Points on a hilly landscape, in no order, each with its height.
A climber steps from a point to the highest of its 4 nearest points, and stops where none of them is higher. Distance is the straight distance between rows; heights are no part of it.
j990 (h 725): [126 144 154 102 182 114  97 150 147 110 177 114  92 151  76  87 148 132
 153 133 178 157 120 165 109 114 134 129 105 106 168  94 141 109  89 142
  80 103 111 175 160 149  86 124]
j63 (h 713): [121 130 147  89 126 123 111 100 114 128 178  99 143 145 121  86 108 150
 129 133 174  88  96 134 121  95 170 147 112 162 126 142  78 148 158  96
 103 119 116 132 160 137  81 165]
j930 (h 473): [109 128 143  82 149 147 176  89 132 123 167 127 145 125 166 104  73 122
 161 143  92  90 112 126  96 147 176 157  99 153  72  83  96 143 181 112
 125 104 155 138 114 104  69 146]
j256 (h 587): [137 100 120 146 105 119 106 163 135 111 148 112 164 130  91 158 170 122
  91 143 142 138 110 135 105 168 134 150 120 124 126 154 139 146 150 172
 145 147  86 124 145 178 103 127]
j674 (h 549): [ 93 141 136 130 140 144 127 131 135 103 113 145 119 105 130 155 116 120
 141 137  94  97 142 125 149 139 121 134 127 145 107 122 122 142 150 117
 153 129 135 121 124 134 114 121]
j940 (h 536): [113 141 121 124 113 129  88 134 149 104 111 155 114 135  93 131 137 143
 119 135 165 125 134 156 151  97 120 136 145 133 140 136 157 125 120 123
 132 109 120 125 138 120 116 123]
j11 (h 888): [ 79 109 140 109 131 141 163 128 161  82 107 140 149 100 129 123 116 120
 168 120 100  80 137 124 130 167 142 155 144 165  87  83 112 151 161 110
 174 111 172 103 138 114  44 118]
j732 (h 795): [120  99 134 117  53 134 166 136 152  97  98 180 187 127 139 134 145 162
 103 102 147 110 113  98 151 103 140 147 127 176  59 160  88 125 165 104
 174 102 133  81 142 161 104 123]
j123 (h 656): [151 126 143 118 152 131 100 127 104 129 160 122 106 127 123 103 119 129
 141 176 171 123 139 145  87 110 135 120 112 114 181 127 117 125 120 112
  87 121 100 142 147 123 132 138]
j743 (h 697): [125 121 131 120  71 111 136 145 145 129  65 155 156 140 150 165 155 164
  72 109 103 130 131 109 170  77 129 134 148 157  88 172 113 129 133  86
 178 112 144  79 123 129 120 143]
j817 (h 506): [152 171 128 145 187 102 111 158 136 115 151 114  66 129  85  84 164 114
 186 142 166 172 141 133 109  91 133  94 116 101 186  78 168  81  74 152
  86 101  97 160 137 127 142 109]
j379 (h 524): [130 158 144 105 183 125  99 121 106 129 164 113  57 150 129  78 126 148
 135 155 174 122 119 150 101  86 116 122  80 111 185 151 120 115  97  98
  92  95 106 127 133 110 136 138]
j216 (h 449): [118  88 130 119  70 114 187 159 196  90  61 134 164 123  90 163 148 123
 154  86  87 113 122 107 167 175 126 137 145 151  73  85 127 133 127 154
 205 141 156  74 120 114  24  72]
j763 (h 519): [113 152 127  88 127 129 167  92 128 121 170 131 139 146 168  87  76 117
 145 121 115  92 129 111 111 112 179 145 117 171  72 103  60 162 171  69
 134  90 148 105 116  97  71 167]
j849 (h 556): [ 96 169 154  93 188 138 150  82 105 127 163 138 131 133 168  86  81 130
 154 134  94  75 126 110 110  75 139 123 121 143  86 119  68 129 142  63
 112  88 160 125 101 114  89 156]
j524 (h 501): [130 110 107 143 123 132 139 167 152 131 104 100 132 106 102 173 134  96
 136 121  80 145 132 152 143 195 121 111 152 109 131 119 163 146 124 181
 155 161 116 127 120 134 137  99]
j964 (h 367): [116 111  98 149  73 129 175 157 150 101  47 137 169 100 127 160 127 129
 138  88  95 117 149  90 151 154 128 151 156 169  96 101 138 142 125 136
 174 182 159  79  95 131 115  88]
j294 (h 495): [137 129 122 118 156 133 120  89  86 171 154 129  91 135 156 107 113 118
 145 155 137 129 142 136  99 116 136 102 106 104 162 118 122 145 136 156
  87 134 117 159 114 112 158 126]
j839 (h 423): [132 157 129 117 159  98  78 142 107 131 176 137 105 136 102  96 159 156
 137 166 158 158 126 146  97  85 112 136 101  81 194 145 128 131  75 137
  68 114  84 157 163 146 170 139]
j568 (h 448): [138 122 126 142 146 153 147 137 109 139 131 103 130 125 129 145 125 100
 115 144 113 148 147 146 108 185 129 111 133 120 120 115 157 152 151 170
 128 164 139 157 133 154 139 152]
j721 (h 548): [126 176 146 119 195  96 101 160 147 120 157  95  68 146  61  67 148 143
 184 138 164 154 117 134 118  37 139 128 105 115 191 101 140  90  91 136
  92  77  87 150 160 119 116 138]
j361 (h 505): [119 120 125  99  87 153 190 119 124 148 163 140 164 129 162 146  90 163
 122 127 114 115 108  91 117 136 164 150 117 165  69 127  64 167 148  65
 165 130 128 100 115 129 105 152]
j620 (h 409): [123 159 107 136 112 132 138 109  99 132  60 130 115 107 174 130 116 129
 104 124  73  92 165 102 169 164 112 110 154 117 116 135 143 108 135 115
 153 125 181 124  75 107 170  99]
j224 (h 772): [126 128 119 135  75 113 115 153 136 117 113 158 181 158 155 132 134 163
  63 121 139 109 100 129 138  78 134 145 126 151 104 183 103 146 157  87
 151 115 137  80 150 135 125 148]
j185 (h 607): [156 115 143 132 140 107  96 157 147 107 161 100 122 119  66 143 159 129
 124 148 168 168 127 167 127 174 114 134 114 120 161 101 159 138  92 163
 116 157  83 152 172 151 114 123]
j905 (h 381): [ 93 133 124 125 102 106 146 160 179  88  67 161 144 113 125 137 152 124
 131  93 104  85 168 118 183  96  92 118 174 165 101 152 148 105 115  88
 190 113 161  94  80 128 112  94]
j247 (h 640): [143 137 156 117 180 131 114  90  83 162 203 109 111 134 121 101 127 131
 168 168 179 144  92 133  56 132 132 129  95 105 157 115 111 146 136 121
  63 131  94 155 152 137 119 153]
j418 (h 469): [125 109 112 137  79 125 130 145 138 104  68 150 165 116 157 165 132 146
 102 106  95 123 136  98 167 113 113 145 168 157  94 178 124 111 134 133
 190 121 136  81 101 139 136  87]
j428 (h 224): [124 103 102 133  85 125 125 142 145 126  83 135 154  98 133 154 135 104
 113 106 104 124 142 132 169 147 106 124 177 130 117 129 154 132 116 135
 179 157 143 114 101 127 166 110]
j786 (h 585): [148 115 145 169 110 123  96 183 139 121 142 106 163  87  56 162 175 142
  95  88 178 194 133 171 158 183 117 129 144 129 167 145 158 108  65 173
 122 177  74 127 129 173 167 114]
j181 (h 625): [151 105 124 153  36 134 155 166 129 133  72 172 204 145 151 169 140 161
  70  73 104 131 112  84 164  96 113 121 152 151  96 187  82 125 121 113
 177 124 146 111 126 139 132 127]
j616 (h 676): [136  95 123 137  89 106 105 151 117 130 150 114 164 128  84 139 162 138
  84 118 160 132 126 142 128 147 134 158 112 122 140 174 142 148 123 138
 132 123 103 134 163 163 131 142]
j800 (h 475): [ 95  90 118 119 129 104 127 161 156 104 118 106 115 118  71 137 147 106
 141  99 146 124 107 152 139 152 121 134 160 155 134 125 167 127 126 192
 159 135 138 123 124 146  84 110]
j843 (h 344): [169 115  86 153  87 173 188 149 138 140  96 141 165 104 160 182 111 126
 119 118  84 144 127  79 118 183 151 128 148 122  67 110  84 170 150 149
 152 204 152 106 140 134 116  83]
j114 (h 346): [107 130 119 130 152 134  70 127 117 131 115 135  96 132 133 122 146 133
 126 154 130 165 132 143 135 121 103 123 147 108 173 128 150 109  99 139
  96 143  99 137 114 123 203 110]
j326 (h 624): [125 159 116 129 143 122 127  73 111 148 101 128  95 134 192 125 101 108
 145 152  86 106 153 106 153 127 107 114 132 101 121 132 143 127 133  91
 127 118 165 152 105  92 173 127]
j605 (h 671): [117 119 125 116 115 125 125 115 128 132 139 132 156 136 140 133 108 128
 106 136 141  95 115 128 104 135 143 141 116 151 120 137 115 152 149 113
 145 124 123 127 127 154 100 141]
j546 (h 668): [119 161 142  76 133 129 142  80  95 127 136 166 129 120 210 111 111 126
 130 122 142  78 134 111 108  91 164 116 123 158  77 128  63 141 140  43
 138 121 166  97  94 110 143 173]
j30 (h 432): [150 174 140 127 184 125 114  92  93 167 129 113  29 134 138  76 128 112
 192 164 105 139 141 124 102 112 104  84 127  77 174 114 152  88 127 149
  71  93 131 145  84  76 202 113]
j704 (h 679): [149 137 127 133 132 115  70 118  97 145 150 131  93 147 121  86 128 188
 112 147 202 141 110 161  93  80 126 132 110  85 165 179 130 119  69  70
  58 100  96 126 166 106 175 127]
j152 (h 379): [125 106 114 121 136 152 175 151 151 129 126 123 147 115 155 161 107  99
 136 111  67  99 127 106 123 221 139 136 135 141  91  71 119 153 146 170
 172 172 170 101 123 106  80 129]
j896 (h 632): [136 159 126 124 192 147 131 109 134 126 154 108  94 125 107  98 125  96
 171 151 114 139 137 139  93 131 133 117 119 128 159  70 149 140 152 170
 114 104 128 166 146 125  85 132]
j97 (h 518): [122 155 126 181 186 139 127 123 108 151 125 131  57 111 135 136 118  58
 169 130  91 195 173 149 166 165  99  81 156  76 144  83 198  96 106 170
 100 169 114 196  76  92 223  96]
j821 (h 435): [146 163 125 152 189 133 100 131 134 153 146 124  70 127 121 102 138 119
 159 141 140 174 142 149 113 105 114 108 134  70 178 112 161  89  88 146
  97 120  98 159 120 130 203 140]
j579 (h 417): [149  97 121 165  92 145  97 143 115 166 109 102 171 125 147 195 130 110
  80 101 123 193 125 138 161 152 124 125 147  74 149 176 159 115 129 156
 125 170 120 136 105 138 205 109]
j542 (h 425): [157 107 119 185 124 137 134 149 116 166 148  93 170 111 101 157 143 102
 110 128  83 164 123 130 147 224  96 121 138  93 120 141 151 174 135 196
 124 205 102 132 122 164 159 129]
j391 (h 452): [124 144 119 144 166 152 129 129 106 157 139  97  94 119 118 139 140  84
 169 135  94 151 141 153 120 180  88  98 125 110 129  86 172 139 130 181
 109 144 124 135 115 127 156 127]
j29 (h 782): [109 156 151  89 152 147 130  57  78 137 159 131 109 152 206 108  75 122
 131 148 133  97 139 117  91 101 121 106 116 130 122 139  89 132 141  77
  88 116 163 137  99 104 173 183]
j830 (h 736): [111 108 138 105 101 119 108 133 133 126 156 121 157 141  99 113 137 167
  82 150 184 102 103 142 131 101 142 156 109 138 142 174 101 144 136 103
 118  82 123 118 190 158  98 134]
j946 (h 781): [123 161 137 100 154 128 124  85 117 109 141 147  92 148 154  77 108 148
 132 144 117  84 139 127 121  88 115 116 132 128 132 138 108 100 134  69
  99 102 145 133 116 113 133 139]
j809 (h 445): [139 139 125 152 156 114 110 106 115 162 104 120  80 122 150 115 110 102
 136 146 105 141 172 137 134 131  98 112 127  84 165 102 172 107 115 142
  94 124 133 164  97  99 200 101]
j394 (h 460): [124 163 136 131 176 116  99 125 113 117 124 126  48 155 128  83 121 130
 169 140 116 128 146 128  87  76 121 111 106 101 169 120 151  94 109 122
 101  85 138 146 112  94 156 125]
j473 (h 537): [165 108 138 177  90 109  92 165 115 133  98 122 165 156 103 174 181 155
  65 111 161 155 126 148 170 134 120 139 137 115 123 196 146 109 109 155
 128 158  93 132 137 146 163 131]
j784 (h 545): [ 88 144 125 112 119 128 123 132 133 105  78 149 128 131 144 129 123 128
 112 123  86 110 141 111 171 113 118 133 168 159 115 128 124 127 124  94
 162 125 166 105 107 111 153 109]
j95 (h 461): [131 104 133 115 132 142 154 114 114 160 185 100 141 106 145 125  91 131
 140 153 139 125 106 103  77 173 177 133 112 154  87 127  85 161 163 129
 124 133 117 129 158 132 104 172]
j642 (h 522): [167  89 139 153 131 108 109 145 124 142 192 128 147 110  75 151 195 144
 122 135 153 165 121 173 137 183 128 160  98 103 177 146 171 165 101 181
  93 173  67 145 185 179 133 105]
j822 (h 553): [127 140 140 148 153 117  64 139 144 121 132 121  79 119  91 106 148 132
 119 136 195 153 142 163 127  98 109 137 142 123 167 117 155  90  56 151
 120 103  94 145 142 133 155 125]
j230 (h 215): [150 120 128 151 145 126  85 102  98 165 151 132  98 133 129 112 123 129
 129 157 154 169 145 157 121 128 115 132 133  83 180 175 145 113 111 109
  66 136  95 169 107 131 219 124]
j378 (h 695): [104 138 123 122 125 128 116 115 120 120 108 129 135 128 154 103 116 156
 118 133 133  97 139 129 137  86 110 124 118 138 131 163 126 137 136 101
 127 117 135  94 109 127 134 141]
j652 (h 474): [164 105 101 122  89 157 197 135 145 133 143 129 188 124 141 177  95 114
 142 126 101 147  98  93 116 164 171 163 122 158  45 107  65 164 151 120
 164 139 116 102 146 126  88 125]
j434 (h 405): [124 121 124 133 142 149 110 116 113 147 142 114  96 132 130 133 118 103
 145 161 116 141 139 138 102 141 131 111 112  93 153 115 126 153 135 138
  93 110 117 163 122 105 157 133]
j723 (h 375): [111 121 112 155 138 123 100 118 100 150  97 101  94 116 161 143  91  85
 148 130  76 156 160 136 175 171  97  91 141  72 142  94 178 128 124 158
 122 171 134 155  72  90 200  91]
j58 (h 255): [136 123 128 148 137 134  98 114  88 153 151 118 113 121 124 122 144 118
 126 154 100 185 140 157 122 134  97 112 136  76 182 148 132 132 116 145
 101 159  92 163 109 120 221 132]
j979 (h 723): [115 185 155 102 182 116 138  81 101 145 139 123  75 110 167 110  94 124
 161 149 109  81 172  97 116  98 107  95 132 121 141 105 131  91 132 103
  91  92 183 129  91  79 154 142]
j131 (h 732): [139 105 123 129 103 159 144 149 143 140 127 123 176 123 128 154 130 133
 105 123 122 129 116 139 125 170 139 157 130 154 111 128 131 149 142 154
 133 162 120 121 166 141  83 129]
j992 (h 274): [132 136 117 142 100 160 150 116 123 137  72 131 131 142 169 146 106 108
 116 147  88 136 144 114 152 148 130 117 126 127  92 141 123 146 148 110
 158 141 161 127 101 132 170 129]
j814 (h 811): [147 101 127 136  90 137 137 136 132 137 120 131 196 134 127 146 146 149
  85 124 124 104 111 100 127 121 141 153 116 150 100 166  96 132 148 106
 162 147 142 111 161 163 112 139]
j32 (h 561): [ 98 105 111 119 133 128 149 151 158 106 111 127 124 129 129 127 127 102
 138 118 122 102 114 145 113 138 132 135 134 126 113  78 142 134 155 148
 143 123 144 134 114 121  84 126]
j287 (h 757): [ 93 130 146 116 171 144 117 106 161  91 130 116  94 150 103  82 123 125
 144 128 129 113 141 126 122  87 129 120 116 137 139  90 136 136 124 122
 105  81 147 150 130 135  64 141]
j363 (h 483): [140 165 171 118 191 126 120  87  90 162 183 107  68 150 135  84 117 127
 191 170 152 153 121 122  57  95 127 108 103  91 195 108 121 130  95 133
  45 123 121 143 124 115 170 151]
j526 (h 455): [118 143 129 124 179 135  91 143 140 104 125 135  75 123  93 107 153 118
 155 138 153 120 164 169 108 101 115 127 137 117 165 110 184  92  91 136
 117 111 140 146 102 117 115 125]
j497 (h 670): [116 133 125 143 144 112 107 150 131 100  81 132  87 101 108 132 144  99
 105 101 139 156 180 156 171 125  89 106 172 135 151 131 201  68  81 152
 152 137 119 164  95 121 192 105]
j119 (h 762): [126  73 131 116  67  95 174 157 174 106 123 129 190 140  94 156 159 140
 111  85 139 102 102 113 137 155 120 162 137 142  98 118 109 138 137 137
 191 128 134  98 156 159  55 115]
j941 (h 465): [122 137 129 108 171 123 102 150 140  96 145 116  75 117  82  99 149  95
 169 125 136 154 143 154 107 154 106 110 128 114 171  62 169  96  90 185
 115 130 125 154 147 144 119 129]
j820 (h 715): [ 94 173 147 103 131 114 119  93 131 109 122 140 144 156 175  74 125 130
 121 128 111  47 144 116 134  48 128 113 121 146 108 137 113 138 131  54
 110 102 180  90  95 106 105 156]
j681 (h 430): [124 151 153 134 178 133 135 138 133 144 172  88  71 112  96 132 143  69
 175 143  89 179 139 158 115 167 120  91 126  97 151  72 174 128 112 211
  77 162 118 180 121 106 159 129]
j862 (h 588): [139 104  93 132  42 126 184 185 162 104  73 153 185 129 122 173 139 123
 132  92 115 136 114  88 162 166 120 129 138 130  66 126  96 128 121 130
 200 146 143  83 135 136  76  99]
j993 (h 378): [128 101 115 155  94 135 164 152 148 119  82 134 148 123 122 182 120 133
 124 107 105 131 148 128 142 159 120 119 145 132 104 125 151 122 123 151
 187 155 146  91 112 137 105  84]
j655 (h 689): [133 117  97 158  63 134 155 142 138 129  96 125 184 132 159 160 115 154
 121 115  98 120 109  99 146 143 149 142 132 134  89 157 101 132 159 118
 180 143 143  84 140 142 127 133]
j599 (h 586): [106 124 118 140 127 130 119 137 123 120 102 123 116 111 117 135 126  98
 144  96 138 129 155 157 156 154 100 111 139 140 135 101 185 108 116 157
 143 125 136 139 112 122 143 106]
j779 (h 796): [120 121 136 109 174 146 102 122  75 141 226  96 118 118  98 100 152 134
 149 170 142 160  97 153  74 159 132 140  69 121 165  83 118 160 108 147
  69 157  74 179 183 154 109 151]
j889 (h 540): [120 117 139 125  96 122 113 149 133 121  87 158 149 126 104 140 148 128
  92 112 157 118 130 134 136 126 138 123 142 130 155 147 140 124 117 134
 146 134 125 107 137 124 142 120]
j636 (h 690): [ 99  83 144 104 101  99 148 132 193  95 109 159 167 134 148 140 128 143
 138  90 116 113  97 104 145 115 146 162 141 171  91 120  95 145 151 117
 163 105 148  97 130 143  16 114]
j540 (h 703): [135 124 142 117 146 126  91  84  55 166 154 133  99 147 174 107 107 138
 108 161 157 113 115 119  95 101 145 115 126  98 157 160 119 139 120  88
  78 129 123 131 114 120 205 159]
j35 (h 750): [108 116 126 124 103 140 149 119 165 134 121 148 164 127 124 139 129 140
 122 131 118 106 113 112 139 137 141 141 122 172  93 147 115 147 152 120
 168 151 143 103 148 141  64 132]
j222 (h 546): [113 132 106 143 113 136 111 124 111 132  92 143 156 121 156 138 115 155
  89 111 123 136 135 150 136 125 117 114 146 129 126 174 131 119 160 114
 154 127 139 134 115 129 168 127]
j683 (h 739): [118 148 141  96  93  98 119 100 115 115 118 153 165 147 163 112 140 156
  82 128 147  76 131 109 124  46 125 129 138 159  94 177  95 111 153  63
 120  80 145  82 112 115 128 170]
j39 (h 265): [173 121  96 152  53 142 173 143 111 151  51 156 187 127 187 194  95 136
  92  97  69 152 129  51 166 135 138 117 130 124  91 139 101 119 152 109
 171 167 167  89 101 122 145 111]
j628 (h 835): [108 148 133  91 140 130 117  89 108 135 147 123 129 147 155  99 111 137
 115 142 163  96 120  94  92  84 171 120 110 131 144 154  76 135 152  79
  97 107 142 122  99 112 144 178]
j949 (h 481): [108 153 133  87 155 138 185 110 102 125 135 142 125 115 188 108  89 115
 164 127  67  77 139  96 141 143 163 139 127 158  64  70  93 131 167 102
 134 109 185 126 116  88 100 155]
j208 (h 649): [ 94  95 147  83 142 111 146  95 180 109 150 131 128 126 108  82 111 120
 144 117 111  64 113 133 121  90 143 166 131 168  99 113 101 150 157 105
 141  62 154 149 133  97   4 144]
j666 (h 525): [ 95 143 148  93 120 144 162  79 131 118 165 143 156 142 152  97  84 135
 123 137 140  89 126 114 105 104 171 122 116 152  92 124  65 154 182  79
 127 116 146 102 121 119  88 182]
j644 (h 502): [124 139 123 135 162 150 123 108 118 129 101 121  87 119 125 133 116  71
 158 136  90 115 147 145 132 170 114 109 129 121 123 104 162 127 134 163
 138 137 141 149 108 113 149 115]
j399 (h 612): [142 179 135 118 221 133 142  75  94 134 156 127  69 147 130  96 102 124
 171 156 132 111 116 100  74  70 140  97  97 107 162  90 116 117 137 110
  73  94 123 148 131  86 112 136]
j729 (h 429): [113  92 113 130 109 117 169 158 174 119  83 130 151  91 118 163 143 108
 145 110 106 134 132 123 145 181 104 143 149 130  98 113 134 143 143 157
 189 162 131 117 100 126  77  77]
j427 (h 602): [115 162 135  94 194 131 153  78 115 122 161 110  92 144 115  91  98 125
 161 156 120  94 124 134  76  92 143 128 108 126 118  77  87 133 157 123
 111  78 148 137 128  92  66 162]
j549 (h 472): [109 102 144 107  99 102 110 156 160  97 144 130 147 149  92 124 150 124
 129 116 174 111  88 166 143 120 126 161 131 157 144 139 148 126 112 134
 132 140 120 131 150 141  77 128]
j315 (h 752): [105 107 135 102  64 125 131 114 159 114 124 157 158 147 120 138 110 157
  81 108 157  88 103 131 129  97 161 169 133 167 115 163  92 142 150  86
 143 120 105 106 179 142  67 146]
j926 (h 793): [132 121 146 106 130 121  95  99  93 142 174 117 114 162 128 106 116 171
  97 165 186 111 126 129  86  94 138 143  92 117 163 183  93 125 128  86
  84 105 111 124 155 134 149 160]
j624 (h 523): [156  72 119 188  32 139 157 185 144 123  95 114 209 141 131 182 168 153
  82  60 126 147  88  88 158 130 102 143 134 122 117 183 108 125 106 171
 186 163 129  83 147 155 108 104]
j876 (h 516): [131 104 133 136 116 139 107 120 101 164 135 114 154 122 137 140 134 131
 102 160 152 147 113 143 111 135 139 147 108 107 152 167 116 157 143 125
 120 131  97 153 143 143 172 132]
j672 (h 422): [158 181 141 127 213 104 125 104 106 155 148 123  33 124 130  91 128 139
 220 150 125 140 153 114  73  69 108 114  87  84 203  76 152 103 102 117
  61  89 108 159 130  85 166 108]
j764 (h 808): [177  96 137 144  31 153 194 153 181 135 122 145 214 142 134 172 148 157
  95  81 129 140  95  69 132 138 143 138 119 166  74 168  70 140 130 104
 189 146 146  81 179 160  62 113]
j129 (h 675): [124 155 137 125 208 127 147  82 146 103 160 113  67 142 107  80 116 162
 154 159 119  97 132 127  96  54 123 117  99 120 168  87 145 109 119 128
 112  86 135 145 123 111  92 146]
j375 (h 826): [147 122 108 184 112 109  91 158 132 121 103 110 118 119  84 178 143 113
  96  98 165 190 131 166 174 135 109 116 171 143 152 169 181  88  93 165
 155 151 105 129 120 136 191 103]
j493 (h 446): [117 145 129 133 102 143 162  97  95 137  94 157 110  99 214 133  85 116
 127 119  64  97 154  80 165 151 110 124 139 133  82 125 130 130 141  84
 157 128 182 102  78 102 161 107]
j93 (h 266): [154 138 109 143  80 154 208 149 140 130  77 163 171 109 185 174 105 130
 129 121  52 131 138  81 145 186 119 119 141 148  65 105 108 134 148 107
 184 168 174  94  95  92 133  67]
j308 (h 514): [132 158 118 135 160 121 126 126 132 131 121 125  85 117 108 130 122 111
 152 126 120 134 154 144 119 137 115 111 125 137 154 102 162  85 113 158
 122 108 125 154 120 139 136 114]
j433 (h 735): [158 108 123 169  48 136 126 140 112 120  98 142 202 143 132 156 139 151
  79  93 150 120 113 111 165 120 126 153 134 152 110 185 117 124 143 146
 152 130  98  92 140 164 119 139]
j173 (h 515): [133 173  97 168 176 145  90 138 124 136  97 110  66 119 108 108 125 107
 156 111 134 168 167 150 150 113 102  94 164  97 156 104 176  77  67 146
  98 122 111 165  85  97 220 105]
j67 (h 609): [120 116 117 111 126 116 110 123 110 107 142 112 116 109 105 108 142 138
 132 131 155 114 139 161 110 119 141 143 114 135 140 116 134 130 135 132
 113 128 121 136 152 156  89 139]
j71 (h 626): [117 143 114 113 134 135 183 126 132 136  83 152 128 121 161 140  97 101
 153 120  65  71 142  99 156 161 130 133 134 154  57  64 128 144 151 102
 150 119 186  96 131 109  84  96]
j558 (h 673): [142 114 122 173 126 113  73 146 110 149 114 133 126 117 135 155 124  99
  95 111 134 199 118 160 158 154 121 101 176  82 166 135 169  88  78 152
 119 157  72 168 115 128 213  99]
j7 (h 538): [122 146 144 102 150 156 136 100  71 161 188 103 122 143 149 106 101 124
 159 167 168  96 117 126  84 129 170 123 111 126 112 112  95 160 170 102
  81 129 124 144 131 116 127 189]
j969 (h 70): [137 126 112 135  97 149 137 117 104 158  79 120 144 122 170 177 121 106
  90 100 100 155 143 107 156 173 101 119 163 100 137 153 127 117 152 159
 132 161 148 131  94 128 187 129]
j847 (h 859): [118 126 124 120 166  98 106 108 158 103 169 112  94 146  69  80 122 142
 133 135 163 122 109 164 106  87 146 141  96 133 162 111 114 123 128 117
  78  99 121 161 159 139  56 140]
j834 (h 642): [139 128 150 124 153 108  84 138 101 147 203 122 134 137  89 107 159 148
  99 161 166 148  88 160 108 143 138 161  76 106 166 144 115 138 124 112
  98 138  88 161 182 159 125 137]
j575 (h 482): [138 127 137 127 172 133 110 115 106 142 164 127  94 125  99  95 168 115
 158 170 120 157 120 148  90 130 138 106  93 105 159 127 134 129 119 153
  71 106 119 162 145 120 162 129]
j400 (h 858): [147  98 122 149  77 136 141 166 130 140 159 127 202 129 106 152 145 136
 103 119 132 133 102 101 127 156 165 165 123 154  88 152  80 143 176 131
 159 150 110 122 180 162  76 141]
j455 (h 311): [144 105 115 136  86 143 111 112 105 160 115 113 135 142 178 158 134 117
  86 132 111 155 140 110 141 150 127 139 149 107 149 173 143 127 137 152
 129 148 115 141 102 145 190 131]
j850 (h 107): [106 120 122 149 113 109 139 154 178  82  55 122 119  99  79 159 139 104
 132  81 123 130 140 147 199 150  95 133 200 147 117 143 188  93 115 167
 158 145 138 115 118 133 141  95]
j601 (h 470): [ 95 117 132 122 145 114 123 136 158  86 108 132 100  97 104 113 133 130
 128 102 129 106 121 139 160 105 112 118 133 156 119 127 159  99 114 143
 157 112 139 109 116 138  77 120]
j699 (h 605): [121 166 154  75 168 129 159  68  86 117 157 146 116 148 198  91  85 135
 165 125 100  61 144  72 126 105 154 111 105 138  77 137  87 123 148  58
 127 100 177  97  73  79 133 165]
j487 (h 598): [160 164 144 106 211 107 122 133 137 129 176 102  63 134  70  82 154 141
 190 161 155 172 132 137  86 108 109 133 111  99 172  72 157 110 102 176
  73 106 104 149 165 129  79 137]
j50 (h 54): [151 132 132 156 117  92  45 147 103 147 137 126 109 142  87 117 155 142
  98 153 181 186 125 176 154  97 120 135 134  80 188 143 150 104  78 143
  72 118  71 155 143 134 213 119]
j160 (h 513): [193 109 101 153  52 160 176 157 118 148  90 134 193 143 192 180  83 136
 120 101  98 155 126  49 114 142 150 130 124 145  65 130  83 160 156 118
 196 165 150 116 142 110 143 111]
j257 (h 684): [ 92 153 138  93 108 120 125 108 130  93  81 153 169 137 149 130 139 168
  94  99 103  76 135 115 162  70 123 145 150 178  85 159 104 141 142  81
 162  90 151  84 116 123 108 118]
j633 (h 740): [139 119 160 116 145 110  93 143 137 119 162 117 112 132  80  97 158 141
 129 144 188 123 114 169 121 103 130 137 107 125 173 114 128 127 105 131
  93  96 108 139 173 135  93 154]
j507 (h 533): [157 131 142 118 174 126 104  84  79 156 179 119  93 144 139  96 108 142
 141 194 158 148  89 123  70 132 150 105 107  86 181 139 111 144 132 128
  58 116 115 154 133 127 202 153]
j677 (h 544): [130 128 108 124 134 122 132 154 176 103 124 109 117  89  92 160 140  98
 130 114 124 158 132 148 123 206 102 123 149 102 121 114 166 128 128 187
 130 186 109 156 139 138 115 117]
j169 (h 599): [128 144 131 123 197 130 120 109 130 154 201 122 100 127  93  91 157 123
 162 164 134 146 103 148  70 129 134 121  88 111 177  82 140 124 126 159
  63 128 103 181 170 123  77 146]
j730 (h 565): [133  99 107 144  85 133 165 175 171 119 100 126 174 100 108 183 139 135
 124  91  97 145 105 118 147 180 135 154 129 152 104 130 129 170 145 173
 168 176 108  97 150 144  93 106]
j825 (h 748): [126 151 117 113 122 137 139 108 107 138 131 156 131 134 210 137  94 114
 127 145 122  94 113 106 101 120 145 134 116 152 109 150  89 145 140  79
 128 109 153 111 111 111 153 157]
j357 (h 555): [160 100 113 142  90 146 147 141 126 162 135 122 157 125 156 164 132 113
  96 128 130 166 129 126 120 162 143 136 123 127 108 161 120 168 155 142
 140 164 117 113 132 161 136 132]
j726 (h 574): [138 135 115 172 166 136 129 151 153 121 128 112  78 114 118 114 140  86
 147 105 128 202 153 161 172 168  91  81 157 120 151 103 185  85  79 166
 116 169  94 173  93 141 213  97]
j96 (h 682): [152  92 114 173 105 124 115 162 138 135 122 115 151 101 104 183 167 113
  91 110 134 171 122 134 154 181 112 130 142 116 164 162 167 120 114 164
 163 174 102 130 126 173 163 107]
j258 (h 731): [100 166 132  91 135  91 101  90 136  91 122 141  97 177 132  80 128 152
 113 119 131  87 154 128 147  48 130 124 126 150 118 159 113  82 120  91
 109  62 151 120  96 100 130 131]
j618 (h 692): [133 131 134 146 142 118 103 161 151 115 103 131  95 121  94 121 140 116
 131 110 159 158 133 172 142 138 102 113 163 125 136 140 178  91  73 148
 132 142 114 148 119 139 175 121]
j117 (h 825): [141  93 116 109  72 131 174 151 170 124 149 154 205 136 126 160 139 156
  89 108 147 118  72  84 160 103 157 179 122 155  82 159  85 149 150 111
 167 116 117 109 168 152  50 119]
j581 (h 688): [ 94 127 159 105 144 123  98 125 151 100 144 164 129 152 115  87 126 165
 123 124 152  84 115 134 130  69 151 134 131 153 128 118 126 139 142  76
 127  72 130 116 150 125  57 152]
j198 (h 593): [139 117 128 137 161 144 106 112 101 145 192 106 146 124 106 132 113 134
 125 150 141 142 112 159 104 184 144 121  93 108 131 108 133 165 160 152
 104 157 105 144 161 147 125 151]
j264 (h 627): [131 123 123 127 133 109  79 154 122 112 138 121 129 147  89 108 152 140
 110 148 181 115 133 157 143  83 120 124 111 121 156 129 132 117  96 106
 107  83 119 126 142 146 125 138]
j528 (h 699): [ 84 103 122 126 110 123 156 142 168 110  79 138 153 107 120 140 128 124
 146 112 119  89 132 125 161 137 124 120 119 163  92 112 139 132 138 111
 179 115 160  91 114 113  86 123]
j567 (h 724): [151  92 110 162  30 147 187 165 164 134  77 148 200 114 127 176 125 158
  99  70 114 141 106  92 142 129 132 124 131 153  85 133  86 135 136 148
 181 153 132  87 156 155  98 112]

Where does a climber stop that starts at each point below?
j391 | j375
j672 | j847
j418 | j400
j862 | j400
j230 | j375
j723 | j375
